Points on a hilly landscape, in no order, each with its height.
A ball rolls from a point to the lowest of its 2 nearest points, and stops where none of them is lower. Distance is the straight distance between rows; heights are no part of it.
Q190 h=593: [ 17 -16  38 -10 -38   6  24 -20  -9  39 -20  42  21  13  66 -51  -9  33
   6 -57 -37 -19  16 -38 -13  19  19   3  -3  13  43 -33  -6   6 -11 -34
  31  43  45  20  38  12 -14 -17 -22  27   8   1 -29  12   0  30  -1 -24]
Q325 h=185: [-12  18   8   2 -23   2 -40  11  17 -25  31 -18 -40  -3 -13  -4   9  -8
 -35   2  -5  22   7  -7 -12   9  -5  -6 -15 -12  16  23  10  11   7  -1
 -35 -16 -26 -14  -3  -3  20   5 -30 -26  16   1  -6 -34 -31 -11  15   0]
Q879 h=701: [-18   1 -27 -18  41  22 -36  -5   6  -2 -22 -28 -22  55 -16  61 -26 -20
  25  50  -7  16  17   2   8   1 -18 -25  14   0 -37  -4  -6   4  19  12
 -35 -17 -29 -32 -13 -39  24  38  14   1 -40  13  25 -20 -16  29   1  56]
Q983 h=502: [-16 -17  51  19 -16  -6  56  -2   6  35   8  -5 -32  -5  30  -6 -22 -11
  20 -27 -33 -14  10  -6   4  37  -7  -6 -16  -6  39 -58 -65   6 -39 -35
  -5  53  33  12  17   9 -13   3 -48   7 -33  35 -15  32 -22 -32  25  -7]
Q355 h=476: [  4   5  21   7 -39 -18  -9   8  23 -12  -7  16   5 -12  17 -15  13   3
 -26 -27  10  12  -1  23   2  65 -23  30 -12  50  39  21 -21  34  27  -5
  56  30  23  12  31  12  36 -11 -27  28 -11   4  31  39   1   3 -11 -43]
Q62 h=468: [  7  14  25 -23  33 -32  36 -10  53  -6  -6   1  15 -46  16  41  -2  11
  31 -27 -15 -25 -16   3 -10  -3 -26  27  13 -26  39  47  -1 -10   7  34
 -34  -5   5 -12   6   2 -16  17  36 -20  13  -4  25  12  33  22   1 -50]
Q422 h=388: [-32   5  63  16 -14 -26 -25 -14   1  -7 -24   8 -16   9  17 -15 -21  -1
 -24 -67 -30   4  26   3  23  39  30 -25  13 -27  30  10 -38  38   1 -22
  78  45  14  -2  -7   7  22   6 -26  46   9  -4 -44  33 -14   8  -9 -38]
Q415 h=429: [ 18  29   1   6 -32 -35 -51  16  -4 -26   3  -5  -8   1   5 -28  52  11
 -57 -18  33  19 -15  10  -1  12  -7   7 -29 -24  -3  27  28  17  40   5
   7 -26 -38   6 -34  12 -19 -18   0 -21  25  21 -17 -18  13 -18 -51  -7]
Q600 h=461: [-23   7  43  38  -7 -25  42 -26 -24  22  16 -17 -20 -33  -4 -18  -2 -19
  30 -23 -34  -5 -10 -16 -17  10  20 -20  -6 -32  27 -42 -47  -2 -41 -36
   6  51  30   7  -4  15  -5  -4 -36   8 -30  19 -21   8 -13 -45  25 -13]
Q828 h=635: [-28   4 -15  -5  19   5 -23  -9  39  -6  -8  14   0  14  14  24 -21  27
  16  15   7  44 -11  44  16  11  16  17  21 -15 -11 -11  29  43  57   3
  16  27  14 -13 -25   5  14  28  50  38  27 -39  31 -24 -13  38 -44 -14]
Q206 h=239: [-30  -3  13   4  44  -3 -16 -14  -7  16 -44 -31   2   0  -8  45 -26 -10
  31   0 -43 -15  31  -9  22  -6   1 -54  16 -22 -50   0 -20  -7  -1 -13
  25   8 -23 -24 -39 -48  33  37  33  15 -12 -23 -18  19  -4  10  -5  16]
Q854 h=285: [ 52 -25 -52 -39 -18  42  25  55  14 -28   4   8  37  26  24   6  16 -22
 -35   5  45   6 -32  24  15   1 -15   3 -24  28  13  21   2 -16  -4  20
   4 -21   1  36  39  37 -38 -34 -27 -14   0  26  11  17  45   6   7  32]
Q496 h=161: [-43   2  24  24  33 -40 -20 -27  24  12 -38 -14  -9 -10   4  37 -32 -18
  -4 -15 -50 -13  25   5   7  16  -8 -25  10 -35  -9   8 -36  -6 -28  12
  23  50 -17 -10 -22 -18  44  40  20  31  -9   0  -8  17   4 -14  -2 -21]
Q156 h=499: [ 40 -28 -35 -48 -19  32  11   9  -8 -15   0  37  32  21 -24  -9   9  17
   3  27  62  28 -23  18  -5 -21 -18  32   5  43  -8   9  -1  25  53  -2
  10   3  34  36  24  53 -21 -44   3  19  15 -34  12  12  21  -3 -30   7]
Q283 h=162: [-19 -24  -5  -3  62  31   7  -4  18  18 -16  -7  66  15  65  37 -16   4
  45  23 -12 -21  31  -3  22 -13  -8   2  13  10 -34  10  44 -29   6  19
  28 -15   0  -3 -10 -32   7  51  63  26  50 -13  22  11  15  65 -53  12]
Q438 h=626: [ 52 -19 -16 -13 -45   9 -19  33  35  13 -15  22  21   1   1 -43  16  12
 -45 -10  27  40  -3  17  -7  51  -5 -11 -11  64   2   0 -15  13  53 -28
  34  14   9  34  35   9 -19 -51   2  18  -6  -5   7  16  28 -15 -42  -9]
Q392 h=641: [ -3  -1 -28  19   0  22  -6  -1  -6  25  29 -28  -6  17 -15  23 -41 -16
  39  57 -14  -2  -6  13 -43 -19  24   3   2  25  22 -14 -16 -44 -12  -4
 -56  12  20  13   1  30  -8  20 -28 -21 -17   8  53 -35 -52 -23  34  28]
Q648 h=458: [  8   5 -26   0  30   3  12  -3   9  20  -1 -25   7  19   4  51   6 -18
  40  48 -20 -23 -14 -27 -11  -2 -21  -2  -2   5 -17  16 -21 -37 -24  25
 -50 -22 -24 -19   4 -32  29  56   9 -14 -38  45  47  -4  12  19   9  34]
Q450 h=121: [-14  17  28   1 -26 -14 -65  19  24 -23  37 -28 -36 -25 -29   6  -7  -1
 -28 -15 -15  12   0   8 -19  28  -1   0  -9 -29  46  30  -9   6   4  -4
 -59  18 -20   8  -2   0  30  36 -26 -16  12   7   3 -37 -86 -50 -10 -21]
Q238 h=172: [  8  -2 -36 -49  30  37  10  13 -10   6   8   4  55  27  -9  21 -19 -11
  22  27  52 -10 -17  19   8 -46   4  45  -4  19 -10   1  56 -13 -16  46
 -15 -57   7  13  26  16 -33 -33  28 -14  34 -12   8 -27  31  18 -18  42]
Q819 h=408: [ -2  13 -14  16 -47  10  -5  52  -5 -29  15  12  -4   5   5 -49  50 -15
 -48  -8  22  -5  -2  -1  -8  20  -8  30 -62   2  20  11  20  -4 -34  17
  -4 -28 -26   8   8  -1   5 -22 -49 -19   7  40   3 -12   2 -13  10   3]
Q45 h=359: [ 11  12 -15   0  -1  -8 -47   8 -18  13 -25  -7  30   8  30 -42  27  34
 -54  -6  25  -5   1  -6  40 -35  23 -17  11 -20 -49   0  53  -6  37 -25
  28 -50 -60  -9 -58 -16 -27  -6  35   6  30  -5 -16 -19  16   5 -36  20]
Q149 h=504: [ 17  -9   0 -27  19 -18  61  -4  31 -22  -9  27   2 -50  11  26   1  13
  29 -34   2 -21 -13   6  10 -34 -26   4  23 -15  10  34   4  16  14  38
  -3  20  21  -9  25  20 -36  -1  41 -19  16 -25   3  37  31  22  -1 -60]
Q825 h=717: [  2   0 -46 -28  45  31 -42  -1   0 -13 -18   6   2  54 -29  66 -22 -13
 -13  23  30   7   6  24  16 -18   0 -26   5   9 -50   1  23   6  28  18
 -19 -42 -31 -43 -10 -14   8  15  18   7 -21  -5  13 -17   2  35  -7  63]
Q294 h=551: [ -7  -4  -9   3 -40  27 -24  41  18 -42  36 -10 -26   2 -18  21   2  -9
 -42   0  17  29 -23  51   4  35 -27   7 -35  41  37  30 -23  20  27  12
   0  35  -6  -3  19   6  41  10 -49  -3  -8  21  19  -4 -50 -16 -10 -18]
Q663 h=518: [  6  -4  16  -8 -46   1 -11  35  44 -18  28  16   2   2   8  -8  10  -1
 -39 -18   7   6 -18  20  -5  74 -34  43 -29  49  78  31 -39  12  29   6
   6  35   9  34  38  18  30  16 -50  16   6  25  42  17 -50 -16 -26 -32]
Q170 h=541: [ 30 -23 -46 -27 -40   6  -1   2  19 -14 -23  59  31  39   7 -28  31  26
  -2  18  56  56 -34   3 -19   2 -16  35  18  15  -3   8  17  35  74   1
  11   7  22  38 -26  45 -21 -31   7  36  41 -14  10  10   9  27 -62 -15]
Q102 h=288: [-55  35  28  18 -25 -15 -61 -13 -18  -4  17 -14 -23  -8  -9 -41   8  13
 -30  34  -7  27  35 -15   2  13  52   7 -16 -18   5 -17  15  24   2 -39
  -4 -23 -20 -17 -22 -32  41   2 -10   4   5  -6 -11 -67 -38  -8 -11  -4]
Q215 h=726: [  1 -14  13  14   3   5  46 -17 -29  19  25 -11 -14 -27 -17 -28   3 -12
  18   2   0 -30 -13 -23   6 -42   8  -8  -9   3 -15 -34  10 -11 -54   8
 -13 -15  24   2  32  -7 -34 -27 -11 -23 -19 -17 -31  -2  14 -21  49  18]
Q713 h=684: [  9   8  10  21  -6  24  44 -37   0  35  14  28  -7  -5  14 -44  11   6
  34  -5 -18 -10   2 -27 -45   3  25  52  -6  22  39 -27  20 -49 -46  19
 -11  10  25  20  39   8 -25 -31 -31  -9 -13  29  15 -46   3 -42   4  38]
Q780 h=292: [  9   4   5  13 -44  28 -53   5 -31   1  23  17   5  49 -19 -47  23  32
 -46  11  18  44   0  10 -24  -4  27   8  -8  10   8 -23   3  21  46 -14
   5 -13 -22  29 -16  24   4 -39  -7  -3  33  -2 -23 -52 -18  -7 -65  -5]
Q528 h=337: [  3   7  -6   3 -25  25 -35 -17 -27  -9   3  27   1  42 -20 -18  -7  38
 -30   7  18  66  -3  24   2 -20  41  -5  10   0 -11 -19  25  36  45 -25
  20 -13  11   4 -12  44   4 -20   9   3  30 -16 -15 -32 -16  -3 -44   2]
Q266 h=607: [-23  -9  -3 -21  -6 -16 -25 -27  42 -16 -33  60  -5   6  11  -6  -3  31
   9 -16  33  47 -26  25  -2  14  13  19  19 -28   2  -2  31  55  73   8
  21  43  24   5 -40  28  12   8  46  43  37 -39  14   4 -11  33 -51 -52]
Q932 h=657: [ 43 -19  16 -32 -43  -5  -1  23  49 -22   6  18   6 -35 -12 -12  20   4
 -23 -32  22   7 -10   2 -26  55 -40   7 -28  71  31  11 -19  -4  49 -17
   4  32  37  37  35  31  -4 -44 -21  -2  -8 -16  33  56  25 -34   8 -29]
Q710 h=611: [  3 -10 -20  30  -2  -4  14 -10  -1   8  46  -7 -20  -5 -10  46 -31 -21
  29  12 -30 -17 -30  19 -29  -1  -6  -4  -3   4  44 -27 -46 -40  -9 -15
 -62  49  23  25 -15  36 -23  30 -41 -18 -18   4  53  17 -40 -43  39  -4]
Q811 h=295: [-41   7   9  40  14   4   3  -5 -25  12  17  -6   6 -34 -38   5 -13   5
  44  47 -31  38 -14  33   3   3  18   3   7  26  -9  -9  12   6 -22   7
  47  32  36  -8  14 -10  28   3   0   1 -10 -19  28 -20   9  -8 -25  13]
Q117 h=705: [  8 -13  12  23  -3  31  56 -19 -16  18  12  11  -3 -24   3 -28   9   7
  25 -14  -9 -17 -17 -15 -23 -21  -8  31  -3  12  17 -30  12 -27 -45   7
   7  17  40  12  52   9 -24 -21 -31  -7 -20   9  -2  -4  21 -25  13  21]
Q116 h=689: [ 12 -11   1  -4  36  -5  28 -12 -12  12  24 -24   7 -26 -23  56 -16  -9
  55  48  -2  -5 -25  11 -22 -36  -2  -1  17  10  19   9 -12 -26 -12  -2
 -37   7  35   7  -2  25 -29  -9  22 -28 -20 -10  34   2  -8 -13  16  -9]
Q612 h=486: [-16   8 -29  11  30  -4  24   6  20  16   1 -21 -17  17 -18  41 -11 -28
  23  32 -15 -20  10 -22  -8  14 -33 -22  -8  11 -48  -8 -35 -26 -36  29
 -48   3 -31 -24  16 -40  13  44  -6 -22 -47  40  13  19  15   0  48  37]
Q802 h=243: [-27   2   5  51  23  14   9 -15 -13  41  16 -11  17   2  -1  -1 -16  -2
  61  56 -37  17   7   7 -12  -3  30  16  -8  36 -15 -25  13 -37 -42   7
  16  16  45   7  13  -8   9   7   5  19 -19  11  33 -24  -2  -7 -11  29]
Q262 h=631: [ 18  10  26  19 -20  22  31 -28 -22  31 -15  48  17  -5  47 -60  18  28
  15 -55 -38 -31  15 -41 -25 -10  14  38  -1   2  16 -17  32 -29 -27   0
  41  21  26   7  18   5 -10 -20  -8  14  18  12 -12  -7  17   6  -5 -10]
Q39 h=298: [ -9   2   1  -1  29 -11   3 -26  -7   1 -41 -41  -6   4 -11  39  -5 -14
  25  -5 -12 -39  38 -46  19  -4  -5 -35  28 -36 -60  -3 -43 -17 -12  -3
 -25 -13 -18 -32 -13 -63  33  41  30  -3 -32   1 -38  26   4  25  34  11]
Q198 h=748: [ -2  -2 -47  -9  36  24 -25  24 -15 -30 -17   3 -21   1 -39  53  -2  -5
 -26  -5  35  -9   1  77  20 -13 -31 -31   2  16 -42  26   9  21  36  37
  35 -11 -23 -57 -25 -30  25 -24  21 -17 -28  -4  12  19  14  11 -31  -5]
Q455 h=173: [-10 -14   1  19  35   1  25  -3   8  26  -5   3  40  -4  38   6 -14  21
  54  31 -45  -3  13   0   4 -10  14  15  -4  15 -24  -5  29 -30 -20  16
  23  11  26  12  10 -16  -9  27  38   7  21  -3  23 -10  19  25 -29  16]
Q659 h=604: [ 42 -30 -32 -16  16  28   8  42   0   9 -49  -4  16   3  53   0 -14  16
 -24 -37  11  -9   7  13  61   2 -24 -52  28  -9 -42   8  -5  -5  23  -4
  74  16 -14 -10 -16  -3 -32  18  20  37  22   0  -1  54   9  23   7 -17]
Q418 h=445: [ 24   8 -13   5 -51  25 -18  24   5 -24  31   3  15  20   3 -26  43   5
 -45  -9  31  15 -25  22 -11  18 -11  26 -24  15  31  26  28   1  18  10
   4 -15 -12  25   6  23 -12 -21 -42 -27  18  24   5  -9  11 -17 -44 -12]
Q92 h=345: [  2  10  -7   6  14 -40  36 -21 -19  12 -17 -29  -1   9  15  25  14  -5
  26   0 -15 -60   9 -69   4   8 -13 -11  30 -42 -33   2 -43 -23 -51 -19
 -40 -35 -25 -11  -8 -68  30  49  19 -15 -19  18 -27  34  21  22  37   8]
Q942 h=517: [-23  19 -17  25   4 -16  23  14  14   6   9  -9 -30   0 -11 -11   7 -39
  -4 -10 -11 -35   4 -35 -23  22 -35  -1 -27  -4 -17 -13 -18  -5 -48  18
 -47 -13 -25  -8  19 -34   6  22 -25 -21 -25  22 -18   4   2  -3  70  24]
Q995 h=333: [ 24 -13 -25 -21 -18  35  30  27   4 -14  21   0   9  42  -8  -1  14 -25
 -24  -5  32  -8 -21   2  -8 -25 -12  10 -33   7  12  12  24 -22 -22  34
 -32 -41 -15  30  36  36 -30 -33 -35 -29  15  11 -12 -23  23  -9  36  33]
Q992 h=396: [ 25  13   5   2   1 -33 -44  27  -8 -13 -11  -1  -3   4   5 -19  42  21
 -71 -25  34  16  -6  24  25 -20 -12 -16  -2 -33 -37  14  37   7  54 -13
  28 -39 -50 -16 -66 -13 -33 -13  32  -7  31   8 -39 -18  20  -8 -55   0]
Q25 h=334: [-49  22  30  34 -10  -4 -15   1 -21  -3 -26  -4  -7 -11   4 -35  -9  -6
 -20 -29 -25  -5  24 -20  30  16  16 -22  -5 -27   1 -18 -15   9 -27 -15
  45  30   1  -7   4  -4  25   5 -33  25   5   7 -46  22 -14  -7  17 -18]
Q110 h=549: [ 16 -26  60  -5 -34  16  25  -9   6  14  -2  16  -8  29  38 -24 -23  10
  -3 -53 -27  -1  10 -30   5  21  28 -24  -4   0  40 -53 -31  15 -19 -43
 -12  50  27  13  31  25 -11 -21 -46  12  -6  13 -33  18 -35   3  22  -6]
Q855 h=578: [ -3  -9   8  30 -13  -9  16  17  17   6  40 -22 -47  -4 -22  11  -8 -31
   1  -6 -20  -6 -11   3 -29  12 -29 -12 -18  -9  26  -8 -35 -19 -31  -1
 -71  29  -8   2   1   8 -12  14 -57 -28 -28  21  11  -3 -47 -40  42   7]
Q703 h=355: [  9   2  34 -14  11 -17  -1 -41 -10   4   3 -15  -1  -9  -4 -12 -34  12
  16 -32 -31  22  -2 -23  -5 -28  52 -34  19 -43   8 -13   5  22  -2 -49
 -20   4  22  -4 -12  28 -34  -8  16  11   5 -15 -37 -18  -2  -8  13 -14]
Q928 h=335: [-39   2   9  19  21  -6   3 -16 -30 -15  27 -13   2 -61 -59   3  -3   8
  27  34 -10  25  -6  39   4 -15  17  10  24  12  -8  12  17  34  12  -2
  41  11  24  -8   5 -13  34 -20  33 -12 -18 -35  21 -15  18 -16 -15 -16]
Q515 h=734: [-20   0 -37   3  44  26 -28  23 -20 -16  -2   0  16   0 -24  29   2 -10
  -1  28  19 -15   0  32  38 -16  -6 -12   7  24 -48   0  25   0  29  38
  25 -24 -32 -48 -24 -27  12   1  26 -21  -3 -16  19   0  25  19 -27  28]
Q391 h=666: [  2 -17 -16   2   9   5   7 -20  -8   7  24 -10   1  -6 -26  20 -32   4
  35  47   3  24 -22  17 -40 -20  19   8  40   1  23 -14  -7 -14   7 -14
 -36  23  48  31   2  43 -28   5   0  -9   4 -23  34 -13 -30 -23  10  21]
Q440 h=240: [ -7 -10  -5  -9  40  38 -10   2  -9  23 -36 -13  48  24  32   3 -18   8
  19  -5  -7 -37  20 -17  47 -30   3 -31  21  -3 -67  -2  45 -28  10  13
  48 -18 -17 -28 -35  -8  -4  33  56  16  62  -8  15  19   8  50  -6   9]
Q700 h=540: [ 11  -8   8  -6   4  -9  39   9   8 -17 -20  16  15 -25  25   4  12   7
 -10 -43  -4 -17  -4   5  20 -11 -27   5   4  -6  -8  20  -1   6   4  13
  44  33  21  -4  18  15 -26   4   8   8   6  -5   5  60  37  25  12 -43]
Q770 h=370: [-37   6  21   5  17   4 -32  -1 -12 -17   8 -24 -26 -49 -54  13  -4  -2
   1  19  -8  18   4  41   3 -11  14 -19   1  -7 -11  11  11  31   5  -5
  21   7   5 -36 -11 -27  42 -25   7 -13 -32 -32 -14 -32  -6 -27   0  -9]
Q68 h=422: [  9 -26 -31 -64  19  22   1 -13   7 -10   4  36  -2  20 -28  16 -38  13
  22  10  50  58 -12   6  -7 -33  20   3  46 -10 -16 -26  13  43  41  -6
 -12  25  43  18 -12  51 -22 -13  34  48  36 -61 -18  -2 -32   4 -11  -5]
Q549 h=305: [  0   5 -11  -9  23   4 -34  -4   2   3 -47   2  26  15  33   1  -5  18
 -29 -32  -5 -11  20   4  33 -16   8 -19  23 -29 -34  13  34  -6  44 -14
  26 -12 -25 -27 -46   4 -11  21  35  22  33 -11   6   4   9  36 -11   6]
Q220 h=464: [ 20 -23 -46 -55   8  38   5   9  -8 -33   4  35  -6  27 -42  36 -22   1
  -5  27  62  54 -21  34  -9 -37 -24  38  18  10 -14   3   3  32  52  14
 -10   7  28  27   7  57 -14 -27   7  26  28 -53  -4  -5 -13 -22 -10   6]
Q28 h=572: [ 25   3  13   6   0   8   4  28  -6 -23 -47   5   5   1  23   0  14  -7
 -30 -47 -12 -12   7  12  42  -5 -21 -31   3 -11 -11   8  -8  -8 -10   7
  53  22  -8 -18  -7 -10  -3  16  -9  12   0   0 -25  49  12  13  26 -22]
Q582 h=434: [-18   5  57  28 -25 -36 -23  -5   7  -5 -15  13   6   2  16 -23   3   0
 -32 -44 -13  -5  19  14  10  57   2  16   9  17  53  12 -42  32   1  10
  81  35  21  18   8   5  47   9 -33  35  -5   7  -6  44  -2  -1 -25 -43]
Q446 h=386: [ 36   0   2   6  24 -36  50 -30 -19  18 -24 -15   8  -9   5  43  20 -21
  54  10 -19 -55  14 -43  10 -14 -18  -4  30 -47  -8  28 -45 -23 -31  10
 -48 -31 -26 -25  -9 -41   7  43  30 -42 -34  27  -4  43  33  30  15 -11]
Q688 h=282: [-58  28  42  38   9 -38 -32  -3  -8  -7  -6 -16 -17 -35 -23 -27  20  -6
 -30 -25 -11 -15  24   3   7  12  -5   3 -12 -15   8  14  -7  15 -20   0
  60  15  -8 -15  -7 -25  56  15 -20  18 -10  -2 -21  20   8 -25   9 -31]
Q7 h=380: [  6 -10 -22 -29  12  23 -29 -17 -11   1   1  23   3  33 -16   6 -46  32
  -6  14  22  71   6  26  -7 -39  45 -10  37 -13 -12 -24  17  43  42 -30
   8   4  29   4 -16  40  -4 -17  33  36  32 -42 -14 -35 -32   2 -25  11]
Q580 h=98: [  0 -12  -8 -18  39  12  25  -8  -3  13   7  -7  38   3   3  13 -26  14
  51  26   2  -7   4  -1   7 -35  13  21  17  17 -16  -3  31 -12  -9  25
  -7 -28  32   0   9  -7 -38  -5  36 -12  14 -16   5 -15  21  18 -10  20]
Q970 h=618: [ 46 -16   8 -25 -57 -11  -7  11   7  -4 -13  35  36  -4  11 -31  25  28
 -16 -11  16  24 -17  -7 -20  36 -18  -3  -4  49  31   4  -3  14  47 -42
  25   9  30  38  20  30 -15 -39   5  18   6  -8   4  38  32  -2 -16 -30]
Q969 h=426: [ 29  -4  12 -18  45 -28  31 -30  33  21 -26  -6  15 -15  30  66  19  -4
  33 -12 -24 -45  10  -8  -3 -10 -40   7  29 -39  20  48 -44 -16  -2  39
 -36 -12 -17 -16  -2 -36  -1  56  25 -23 -18  19  22  33  35  37  -6 -29]
Q53 h=293: [-23   4  25 -11  36  -8 -19 -17  -5   0 -36 -19 -14 -10 -15  29 -24  -5
  10  -3 -37   1  12  -8  15 -19  24 -37  26 -33 -19  -7   8   3   5 -29
   4  -1   1 -22 -27 -14   4  17  35   5  -3 -13 -25 -17   0  10  12  -6]
Q222 h=409: [-45  25 -27  15 -10 -28 -35 -10 -48 -23  14 -17 -10 -37 -18 -60  23  12
 -38  44  -1 -15  38 -38  13  -3  20   3 -26   0 -39  -6  25   9 -18 -45
   3 -60 -16 -26 -20 -41  36 -17  12   3  10 -19 -38 -22   6  10  21  24]
Q24 h=755: [ 38  -4  23  -4  10 -32  56 -24   3  18   1 -14 -18 -25   2 -23   7 -27
  12 -47 -17 -70  -3 -40  14 -37  -2 -32  16 -32 -20 -16   9   1 -53  -4
 -41 -31 -19 -21   2 -14 -49 -10  26 -37  10 -24 -40  39  35  -7  66 -21]
Q682 h=548: [ 20  -7  10  -2 -13  -6  36  19  23 -19  22  -5 -48  -2 -12  -4   9 -37
 -20 -29   3 -26  -3 -18 -29  22 -57 -12 -37 -23  15  -7  -1  -5 -46   0
 -58  -1 -25  -3  15   4 -13   5 -50 -35 -14   8 -34  24 -23 -28  70  11]
Q312 h=234: [ 28 -14 -66 -56  17  46  29  37   0 -27  12  13  34  39  -1  52   7 -21
  -4  22  53   0 -34  40   9 -20 -26  16  -3  25   2  18  19  -1   1  57
  -5 -19   9   6  32  42 -42 -25   1 -12  26  -2  27   6  28  17  -9  23]
Q782 h=711: [ 24  -6  13   2  23 -19  63  -8   3  27  22 -21   3 -41  -5  38  -6 -21
  52   2  -8 -42 -12 -17 -19 -30 -12  -3  14  -5  22   5 -13 -24 -34  23
 -53 -12  16   3   2  10 -49  -6  20 -55 -24  -6  21  22  24 -10  30  -6]
Q594 h=425: [ 31   8 -18   6  22 -15  28 -26 -17   7  -8 -12  -7  38   8  51   6 -19
  51  32 -23 -23 -28 -38 -10 -20 -14  -1  22 -45   3  25 -32 -26 -34  11
 -64 -23 -25 -16 -27 -12   1  48   4 -27 -35  42  20   4 -12  39  19   5]
Q121 h=241: [-31  20  18  14 -38   3 -65   7  -6 -18  32   3 -27  26   7 -30  14  25
 -48  12  12  33  10  11 -10   9  31   9 -21   0  17   4  24  13  34 -17
 -28 -16 -36   1 -27  15  12   4  -7 -15  23  -2 -11 -52 -43 -11 -26  -6]
Q520 h=665: [-29  12 -33  27  -9   9 -13   7 -10  28  10 -32  -8  43 -11  33 -43 -10
  41  60 -13  13   4 -19 -17 -10  28 -16  -7  20 -11 -25 -26 -29 -23  -4
 -54  -9 -24  10  -7 -15  14  32  -5   6 -31  29  32 -32 -66   8  40  47]
Q602 h=683: [-16   4 -27  -7  25  24 -22  16  -3  21  -3 -27   6  65   9  35 -44 -24
  29  62   6  16   3 -16  -3  -6  27 -13   6  14 -28 -10   7 -21 -11   5
 -44 -31 -10  -2   7 -12   4  17   7   5 -26  17  28 -57 -41  25  18  73]
Q396 h=401: [-37  26  -8   9   8   7 -23   1 -33 -13   5 -14 -17 -22 -39 -11   9  -1
 -31  22  10   6  25  18  17 -32   7 -23 -14  17 -37  -5  29  17  -6  -8
  21 -22 -17 -33 -15 -33  34 -10   1   2 -11 -17 -34 -28  -4  -7  14  15]
Q799 h=327: [-48  28   6  24 -24 -31 -37  -8  -6   9  12 -21 -33  -9  30 -43   1  18
 -12  34 -11   6  34 -44   1  22  41  22 -20 -16   3 -24  -2  -4 -31 -41
 -27 -34 -24   1  -1 -44  37   7  -8  23   3  17 -16 -55 -36  16  17  17]
Q852 h=732: [ 47 -14  14  -9  23 -37  74 -25  18  29   6  -8   4 -12  20  10   3 -29
  31 -20  -9 -65 -16 -43  -8 -20  -7   3  15 -30  13  -4  -9 -23 -45   4
 -60 -57 -22   3   1 -19 -44   4  17 -57 -21  -4  -2  13  25   7  50  -7]
Q468 h=373: [ 39 -12 -23  -8 -42  18   7  38 -11 -25  29  14 -17  21 -11 -43  64 -33
 -33 -12  36   2  -7  -6 -19   4 -16  20 -54   0  22   9  23 -28 -37  11
 -26 -46 -26  46  22  28 -14 -43 -57 -34   6  28 -15  -7  12 -25  31  21]
Q642 h=744: [ 18  -9   3 -29   9 -22  29 -14 -30  25   7 -15  -2 -19 -14 -21  -1  -6
  19 -15   4 -50   0 -36  20 -58  12 -17  -3 -12 -28  -4  21  -7 -46   4
 -24 -58  -9 -16  15 -15 -39 -22  10 -29   5 -32 -32  -5  28 -11  45   8]
Q771 h=573: [ 11  12   6  -2 -42   7 -33  51  13 -38  29 -28 -26 -30 -19  -2  48 -10
 -49   6  37  26 -10  49   7  42 -34  13 -36  38  32  35 -17  23  24   7
  29  13 -26   2  12   2  26 -20 -46  -8 -31  28  -1  17 -13 -29 -17 -13]
Q175 h=659: [  8  22   0  14 -17  28  19 -18 -16  13  -2  58   0  -9  30 -75  20  22
   8 -29 -15 -26  14 -41 -21  22  26  64 -17  16  30 -26  42 -58 -35  29
  24 -10  -5  12  28 -15  -3 -23 -19   8   9  36  -3 -46  22 -11  -3  19]
Q820 h=407: [ -7  -1  52   6  -1 -33  15 -41  -5  18  -2  -1 -12 -17   7  -9 -36 -11
  26 -45 -52  10  -4 -15 -25   1  55 -38  21 -45  21 -25 -25   0 -21 -38
 -12  51  30   8 -15  31 -34   0  -8  12   9   4 -10 -13  -6 -19  14 -26]
Q60 h=597: [  8  -9  -2  -3 -51  -6 -34  46  27 -12  12  -8   7 -26 -13 -24   7  11
 -58  13  30  50  -4  55   8  79  -4  -3 -24  66   6  10 -24  16  54 -13
  49  25 -16  10  21 -15  11 -41 -27  -2 -31  11  13  13   6 -22 -42  -4]
Q210 h=369: [-32  37 -17  24 -20 -25 -25  -9 -18 -17   1  -6 -11 -26  26 -71  32  31
 -33  21  -5 -27  37 -47   9  29  10  39 -34  -4 -10 -11  16 -10 -20 -29
   5 -63 -29   5  -7 -40  46 -12  -8  19  18  19 -12 -37  -1  10   6  19]
Q941 h=574: [ 22 -13 -12 -16 -36  -8  -9 -11  -2 -14 -25  67  10   0   6 -29  12  23
 -16  -6  40  39 -26  10  -2  15  -8  19  19   4  -7  11  13  39  74  -7
  49  15  13  12 -25  29   2 -24  28  44  17 -26   6  27  13  27 -62 -36]
Q613 h=223: [-50  23  42  35  39 -51  -1 -18  10   8 -12 -29 -17 -46 -26   8  -7 -15
   8  -6 -41 -26  16   3  -2   0 -21 -18   2 -29   3  16 -50   3 -50  21
  29  31 -16 -18 -20 -30  47  18   6  16 -25   0 -17  33  20 -35   1 -31]

For each start below, name the point where the ball stops.
Q582: Q496
Q266: Q450
Q418: Q580
Q438: Q496
Q210: Q450
Q612: Q206
Q713: Q206
Q828: Q450
Q28: Q206
Q24: Q392
Q415: Q283
Q396: Q580

Write out the way that a ball takes from each point below.
Q222: Q210 Q799 Q102 Q121 Q325 Q450
Q642: Q215 Q117 Q713 Q175 Q262 Q190 Q110 Q983 Q600 Q820 Q703 Q53 Q206
Q515: Q825 Q879 Q602 Q520 Q392
Q198: Q825 Q879 Q602 Q520 Q392
